Points, in no order, along strands that fork and pass close to each other.
Two points are linked if the straight distance between their rows is under 88.6. Some points are linked to none.
<308>: [22 4 -11 -28 -1 -12 -13 10 -13 68 2 -19 13 8 -18 -12 26 9 -31 45 -5]
<341>: [-23 -21 -14 2 24 -20 5 -36 -11 -36 -26 -38 18 -25 14 -30 7 23 49 42 43]
<851>: [-24 11 -31 -3 -19 -22 -18 -38 -5 -6 23 9 -21 -31 10 5 0 -49 -14 3 7]
<969>: [-18 -6 -10 -3 -14 -42 8 -46 11 -10 32 -5 15 43 7 33 -13 -35 -23 -23 -40]
<58>: [-34 13 -31 -11 0 4 -42 -28 2 2 -2 10 -9 -30 22 -11 17 -28 -7 29 29]
<875>: [21 19 18 19 -29 64 4 -13 13 -20 13 -2 -17 -23 -10 -6 -6 -2 34 -21 -28]
<439>: [10 -33 -1 23 11 16 32 14 -4 -29 2 12 -2 6 -4 11 -11 25 -18 -55 -7]
<611>: [-42 -38 -13 34 -10 6 -11 -14 35 -29 -3 40 0 14 22 14 -8 -8 -18 -21 -16]
<2>: [1 -39 -11 -12 -6 -13 -9 37 1 30 -53 -30 28 14 -4 -36 11 23 -8 32 8]
<684>: [-9 50 -10 -11 14 -44 -21 9 -5 43 18 -36 13 40 -11 -9 -17 -42 -16 18 -13]
<385>: [-16 -11 -35 -11 24 17 -26 -4 -4 13 -40 -5 43 -28 30 -3 35 27 -2 53 37]
<170>: [3 34 -11 12 3 24 -2 38 -50 -10 22 1 -29 -25 16 0 -28 28 11 -18 5]
<995>: [-56 -13 -17 1 9 -12 18 -32 33 -1 23 -18 -5 28 21 -18 -21 -21 1 -17 1]
<839>: [29 -17 25 3 19 36 -11 -2 -25 -48 -26 -2 16 30 -43 2 -4 38 8 -37 1]
<278>: [-52 -4 3 -12 7 -2 -11 -27 52 -12 -9 -28 -15 -21 24 -52 -15 -3 13 25 29]
<272>: [20 33 0 -17 -4 17 29 -15 -31 20 22 1 -29 -20 -22 4 -1 -6 8 -19 -30]
<97>: [16 42 36 13 -49 32 17 8 0 -3 25 27 -25 -33 5 -1 -27 -10 25 -17 -38]
<955>: [40 0 15 -20 -9 46 -7 35 -15 36 -28 8 12 -5 14 6 25 22 -33 -9 2]
<329>: [42 -5 -35 7 19 -15 29 -32 7 3 9 1 -12 -25 -2 10 38 -27 0 -21 -2]
<623>: [-23 0 -10 5 15 -1 23 -3 2 -2 36 -25 -12 53 8 -15 -10 9 18 -40 -13]
<178>: [4 -43 -21 28 24 5 -7 11 6 -43 -16 14 10 24 23 55 -12 41 -12 5 2]
<235>: [14 -40 1 -3 -1 -15 -3 49 -18 -4 -50 -49 40 -7 -5 -18 11 50 12 36 19]
<142>: [1 -40 -11 -26 -32 6 -22 -18 44 5 -55 -18 20 5 40 -6 21 -11 -11 18 -11]
<545>: [-13 8 -39 12 18 10 4 18 -44 3 14 -1 -12 -43 21 -7 2 10 -13 -5 28]
<1020>: [37 -23 25 -10 -7 55 25 12 -4 -10 6 22 8 -30 -40 17 11 19 -29 -24 -9]
<751>: [-30 -5 9 -27 -2 -2 -29 -17 46 37 -44 -13 25 -6 5 -14 -2 -38 -39 48 11]
<823>: [-20 36 -17 18 9 -6 9 59 -24 12 12 10 -34 -2 20 0 -34 -4 14 -10 -8]
<292>: [-45 24 -21 2 -13 -40 -3 -16 -19 6 9 20 -13 -27 18 23 -35 -59 -13 14 -8]
<732>: [16 65 34 -22 1 -14 -32 28 -15 41 13 -20 7 19 -28 1 -16 -33 -27 -10 -6]
<754>: [9 17 24 7 21 35 7 -22 -29 -28 -9 -7 -2 21 -21 -36 -13 22 32 -41 3]
<85>: [20 53 40 -9 -21 -12 41 8 -2 11 30 11 -10 -15 -5 8 -46 -26 21 -20 -62]
<620>: [-16 -31 13 -14 -1 -9 -4 18 2 4 21 19 12 46 -45 26 13 1 -35 0 2]
<295>: [14 22 57 -17 -12 26 5 22 27 10 5 22 7 18 -56 50 -11 -20 -17 -1 -42]
<444>: [-18 21 -41 5 16 -31 -1 -15 10 36 25 -25 -21 28 9 13 -13 -33 3 21 -15]
<68>: [10 43 26 -5 16 3 -17 15 0 53 24 -7 -25 41 1 -12 7 4 18 0 9]
<343>: [4 40 11 -5 -1 -40 9 -12 -14 4 21 -10 -20 29 -21 6 -18 -40 7 -46 -30]
<19>: [23 28 -24 -20 16 -33 -1 -15 -15 50 17 -37 13 -21 -7 -1 25 -24 -17 41 8]
<617>: [18 21 -1 -27 36 28 -2 4 -54 -9 -8 -32 4 -21 0 -15 23 34 23 10 45]
<761>: [6 15 -4 -10 27 21 18 -25 -52 -20 2 -12 -9 -9 -2 -20 4 38 22 -24 27]
<27>: [21 -22 -15 34 4 -21 11 15 14 8 -16 39 -2 -2 -26 30 18 -33 -35 -12 -21]
<960>: [21 -14 6 6 2 -8 5 49 -12 4 -12 42 3 -10 -47 33 3 -8 -27 0 -26]
<270>: [-19 -39 -13 -6 -5 -5 -3 -56 32 -56 -22 -21 8 -28 13 -31 13 15 36 23 21]
<319>: [25 -52 -15 38 19 -5 -17 -19 0 -53 -4 -4 20 18 20 12 3 38 -4 -5 18]
<807>: [16 0 41 9 3 41 -7 23 27 -7 -3 19 8 48 -43 -6 15 6 4 -31 -34]
<781>: [13 3 47 17 4 53 12 59 6 -26 -22 28 16 -26 -26 26 -27 31 -3 12 -6]
<537>: [0 41 26 7 5 15 9 3 2 18 41 3 -20 26 9 -11 -11 23 27 -38 -16]
<384>: [26 -9 40 -1 -14 43 43 41 7 -9 -7 40 -2 -28 -18 35 -13 22 -13 -18 -27]
<742>: [13 11 44 -1 2 0 18 3 17 11 2 25 9 34 -45 23 -6 -20 -18 -40 -52]
<347>: [-14 -20 -1 -2 23 -28 2 19 -22 4 -34 -52 29 -24 9 -21 -1 35 35 54 48]
<458>: [-20 2 -33 0 5 -8 -28 -18 -12 12 -3 -5 4 -3 21 -17 24 12 13 51 34]
<171>: [47 -29 13 21 17 18 -7 20 31 -10 1 9 10 40 -25 -15 22 40 -5 -12 -3]
<67>: [26 -10 -6 35 3 -2 19 1 -43 -39 17 33 -10 -21 35 15 1 44 23 -22 -14]
<927>: [-27 -1 -7 0 -14 -43 47 15 -19 -11 -1 44 -14 17 17 15 -27 -25 20 -30 -44]
<752>: [-41 0 -11 26 -16 -5 -3 -28 29 -23 8 38 -29 -14 46 23 -25 -24 15 -10 -17]
<641>: [-13 -35 -9 -13 -7 9 0 -68 47 -38 -15 8 -5 -19 18 -10 30 -11 11 9 16]
<529>: [9 -32 -10 -17 -25 -30 6 -10 9 -7 30 1 12 46 -28 29 3 -15 -34 -25 -25]
<946>: [21 -18 -19 27 -1 -27 3 -35 41 0 -5 29 1 -16 1 46 5 -44 -27 0 -27]
<1017>: [14 -21 -23 -1 26 5 -26 26 -29 3 -32 -13 38 -18 37 2 33 38 -19 27 50]
<790>: [-43 -15 -4 0 -16 -41 16 -39 32 6 -2 -21 -3 -14 2 -44 6 -15 25 28 42]
<62>: [4 8 9 -5 -30 -8 34 30 -29 -32 5 46 -18 8 4 6 -19 9 32 -27 -42]
<427>: [-24 48 36 -10 -19 66 -6 15 -3 31 22 -19 -10 -8 -5 3 -26 -4 7 10 -11]
<923>: [24 43 10 18 -2 53 -14 19 -10 -7 14 -12 -24 -33 4 -20 -12 13 22 -17 14]
<59>: [-3 -3 -33 -11 -16 -34 -15 -24 -9 22 42 -15 -9 6 12 -26 24 5 16 34 26]
<987>: [-12 -47 -16 -6 -4 -6 -14 -38 29 -24 -26 24 7 8 -17 11 32 -35 -19 -3 14]
<849>: [10 12 31 -16 -45 -1 20 42 -2 -31 4 42 -3 5 -23 9 -23 -16 16 -36 -65]
<901>: [-17 -8 -47 22 24 9 -4 -24 -21 -33 4 -13 -11 -30 44 11 -4 9 14 1 22]
<355>: [15 -1 29 0 -26 -5 -4 74 2 -12 1 51 -3 13 -39 30 -8 3 -4 0 -46]
<567>: [-17 -7 -31 39 -4 1 4 -10 -19 -34 11 26 -22 -26 49 22 -12 19 17 -9 -11]
<699>: [9 -2 14 -30 -13 -49 -7 18 5 58 -9 -40 36 25 -20 -18 1 -10 -29 41 2]
<55>: [4 32 32 -25 -28 66 -19 35 -17 35 -3 -4 0 -14 -1 14 -12 5 -26 6 -1]
<380>: [-55 0 14 -33 -7 -4 -42 -5 46 15 -23 -10 -7 -22 8 -48 -9 -23 -16 37 24]
<409>: [-12 22 -18 -3 1 -10 -10 20 -7 41 -9 1 -20 0 19 27 9 -20 -23 10 45]
<785>: [53 -32 -23 34 33 9 -2 -19 -19 -33 15 4 9 -2 20 9 8 44 13 -15 -12]
<977>: [-14 -9 -18 19 48 11 -25 -45 15 -44 -7 -17 0 -36 56 -10 -14 16 16 19 46]
<826>: [29 -9 43 15 16 54 -28 37 -15 -48 -12 17 16 6 -37 28 -21 36 -2 -5 -4]
<232>: [29 -34 16 18 18 -2 26 -18 21 -9 6 -15 8 29 -2 -38 12 43 15 -22 5]
<872>: [37 10 -23 27 15 -44 11 -50 18 12 0 -3 -3 -9 -4 12 7 -43 -19 -13 -9]
<505>: [-6 9 24 -39 -17 -38 15 14 -10 40 21 -46 2 10 -24 -32 1 6 5 24 27]
<690>: [3 79 43 -9 -22 -10 -8 11 -15 20 31 -2 -10 -15 -15 11 -40 -34 -9 -5 -34]
<903>: [23 41 11 -30 3 50 -31 17 -29 2 3 -23 -8 -28 -12 -21 14 19 19 13 38]
<175>: [-44 6 -22 9 -4 -43 41 -11 -16 2 -8 31 -17 -13 14 22 -38 -49 9 -5 -29]
<179>: [-30 -2 0 -22 -9 -30 -2 -58 45 -1 31 -20 -5 21 19 0 -13 -39 -5 3 -12]
<470>: [37 -12 1 -6 16 32 -5 40 -26 11 -36 -10 24 -10 27 3 25 38 -31 -16 39]
<318>: [30 -37 -37 12 16 -10 26 -30 29 -11 -11 -10 1 -8 -4 -11 49 -5 7 -15 17]
<662>: [-10 31 -5 -10 -13 -33 20 6 -37 29 15 21 -22 -24 20 32 -13 -27 -25 3 20]
<29>: [25 8 29 16 -15 51 -9 -12 26 -13 1 7 -3 13 -43 -24 0 -9 17 -39 -37]
<415>: [16 21 1 -11 7 1 -15 38 -11 40 -22 -6 -15 31 4 0 14 1 -7 11 41]
<150>: [5 -5 1 -19 -7 -24 11 -11 -16 21 38 -31 -10 6 3 -40 10 37 18 14 30]
<999>: [-52 -15 8 -10 -30 -49 -3 -1 25 9 -19 -30 7 -40 -1 -34 15 -9 27 54 34]
<38>: [-24 -40 -17 -18 -9 -4 -20 -4 25 39 -49 -11 33 16 13 -15 11 -8 -27 38 -8]
<351>: [-36 -40 -11 -1 1 -8 -25 -1 16 -9 -10 30 14 40 -37 12 29 -9 -26 15 23]
<1025>: [25 -19 -12 7 18 -9 20 -28 2 -13 14 -36 0 11 15 -29 21 47 38 8 26]
<363>: [-36 -24 -8 30 -4 -12 -8 5 10 -28 -9 46 12 45 -5 9 5 -21 -6 -37 -22]

A fork is a point with three links, a tip a point with one. Leave the first point through the second and follow the links. Name the first fork or tip that comes.
<68> / <537> | <38>
<969> / <179> | <292>
<1020> / <384> | <923>
<923> / <903> | <1020>

A fork is a point with three links. Follow the links from the first point to the second and name the forks in between, in order.
<55> / <292> | <458>
<270> / <58> | <292>
<58> / <690> | <458>, <150>, <807>, <875>
<611> / <292> | <567>, <901>, <170>, <923>, <875>, <807>, <150>, <458>
<427> / <1025> | <458>, <150>
<732> / <995> | <875>, <807>, <150>, <458>, <292>

Follow the links from the first point to the second, and from the first to the third. Name the last point that the two ways share.
<97> / <927> / <969> | <292>
<329> / <427> / <19> | <458>
<55> / <851> / <505> | <458>
<85> / <839> / <529> | <875>
<351> / <171> / <62> | <292>
<175> / <19> / <823> | <150>
<781> / <901> / <849> | <923>
<690> / <178> / <150> | <875>
<839> / <355> / <363> | <923>
